A landscape with many peaks, sampled at points; each row gives a point and its height.
From any point a climber steps to the highest of the 4 points nearest to it. It stops when none of these is higher. Distance is the straight distance between rows; heights are no part of it.
K483 h=47.7: [147 165 138 166 127 136 108  85  99 131 121]
K181 h=59.6: [135  80 133 117  99  90 121 186 135  95 120]
K769 h=2.7: [160  75 117 158 179 171  74  92  96 199 134]
K892 h=53.3: [182 136 129 141 111 154 122 160  57 109  71]
K133 h=41.9: [127 132 118  96  96 112 105 169 147 116 138]
K305 h=4.5: [ 87 102 162 112 118 120 208 140 186  80 123]
K362 h=58.9: [130 147 146 180 166 151 114  98 115 198 127]
K324 h=35.3: [150 131 150 122 150 125 190  91 116  74 130]
K468 h=62.0: [102 122 112 119  97 114  92 212 127 135 117]
K810 h=15.9: [126 113 151 107 134 115 197 134 138  73 117]
K410 h=48.7: [140 118 125 101 103 112 117 160 138 102 129]
K161 h=56.3: [149 119 134 105 134 109 167  98 134  84 139]
K594 h=63.2: [138  83 120 161  92 104  92 200  88 111  83]
K665 h=31.9: [119 144 101 124 135 150 110 150  94 163 114]
K825 h=12.6: [113 116 139  98 115 102 129  88 190  88 170]
K217 h=17.4: [ 99 174 136 144 138 117  98  91 157 154 163]
K991 h=10.5: [137  91  85 131 163 172 103 123  91 193 118]
K505 h=15.7: [111 133 157 105 132 132 215 113 137  75 122]
K774 h=24.0: [136 133 138 114 132 108 137  64 162  86 158]
K29 h=6.1: [143  78  95 144 168 172  92 111  94 202 137]
K538 h=55.2: [140 131 123 115 103 123 109 177 114 128 100]
K911 h=3.5: [ 95 131 171 112 117 135 219 124 165  68 110]
K460 h=47.6: [144 169 167 158 137 104 115  65 145 106 141]
K68 h=38.1: [145 151 117 122 108 144 111 143  91 129  96]
K347 h=27.2: [128 146 178 126 145 143 230  83 100  64 128]
K776 h=50.9: [125 166 146 177 156 134 122  88 126 181 128]
K247 h=34.6: [122 167 124 119 116 116 103  97 144 113 146]
K853 h=33.3: [126  88 139 100 122 100 182 158 177  82 126]
K102 h=26.9: [102 160 118 140 127 128 105 108 128 156 147]
K569 h=23.9: [132  84 153 120 120 101 178 162 138  78 108]
K140 h=45.9: [150 199 190 159 153 104 107  73 173 142 146]
K210 h=45.3: [137  89 136 105 111  99 151 159 166  89 133]
K837 h=17.1: [ 93  85 167 124 114 105 196 174 161  82 116]
K802 h=36.2: [164 133 134 118 139 122 163 107 109  77 122]
K456 h=36.6: [115 127 108 161 156 147 110  99 133 199 145]
K950 h=18.4: [131 116 100 123 151 166 114 149  74 184  97]
K98 h=40.0: [ 95 109  73 103 132 151 107 169 147 183 158]
K762 h=62.7: [131 171 141 156 125 116 101  81 125 131 136]
K162 h=59.0: [172 129 131 132 109 138 113 159  78 112  79]
K431 h=62.6: [118 104 120 142 108 124  93 216  89 142  83]
K525 h=34.2: [118 152 150 139 122 103 105  67 169 115 169]
K299 h=59.5: [129 122 102 125 114 142 111 193 103 165  98]
K439 h=31.2: [129 124 125  95 108 103 113 127 158  96 151]
K826 h=22.9: [116 124 128  87 106 105 114 118 175  99 162]
K546 h=18.0: [129 119  85 124 145 166 116 132 104 188 123]
K610 h=4.6: [136 115 110 161 167 172 113  95  86 194 116]
K315 h=39.1: [156 154 144 141 127 112 121  75 126  95 138]
K471 h=46.3: [180 137 133 135 118 144 119 136  65 105  86]
K116 h=22.8: [121  95 148 103 126 110 195 147 158  83 121]
K857 h=14.6: [112 106 139  88 121 122 187 123 183  82 142]
K517 h=62.1: [154  92 126 143 101  96 115 187 114 101 104]
K372 h=24.7: [ 78 147  87 117 127 130  99 129 158 169 174]
K121 h=20.2: [130 146 115 111 113 129 108 131 116 127 128]
K728 h=59.2: [116 130 114 114 107 133  99 188 120 143 112]
K647 h=62.2: [158 111 124 147  96 122 108 192  73 106  67]
K655 h=42.1: [109 161 124 159 148 135 115  98 129 188 151]
K677 h=63.0: [127 101 119 142  93 108 100 204 112 118 100]
K744 h=50.0: [128 184 164 162 156 117 109  80 144 148 136]
K870 h=24.2: [124 127 162 107 130 129 214 124 116  72 106]
K582 h=21.3: [125 117 145  98 143 124 199  93 161  80 141]
K910 h=35.7: [125  70  68 108 138 181  68 171 146 193 167]
K543 h=35.4: [147 144 164 143 142 104 140  54 163  93 157]
K933 h=30.3: [119 146 109  99 112 117  94 139 136 124 139]
K909 h=42.3: [163 158 160 167 146 106 138  56 131  95 140]
K495 h=32.9: [116 151 113 159 150 144 116  99  99 170 123]
K423 h=48.6: [104 132 100 107 121 146 113 168 124 173 136]
K926 h=11.4: [ 86 156 125 108 111 106 103  99 180 125 180]
K867 h=17.9: [129 148 114 157 149 159 119 116  82 172 108]
K702 h=20.3: [107 130  94 139 147 153 115 122 115 188 141]
K885 h=34.0: [116  95  72 122 143 163  98 143 132 201 161]
K512 h=29.0: [102 147 104 122 120 137 105 129 124 166 135]

Two climbers start at each pair of points below. Name the first point that both come to, or write -.
K885, K950 | K423
K68, K892 | K647
K543, K926 | K762

Call two points neighbours if one is among the 4 nearest of the other. Go from one point of each pair to the other, from neighbour to neighbour, staying as high as possible. Name the lowest point that can't be avoided.
K594, K161 | K933
K362, K762 | K744
K762, K161 | K802

Where does a climber stop that starts at each point below?
K495 | K362
K525 | K762
K655 | K362
K702 | K362
K347 | K161
K769 | K362
K810 | K161
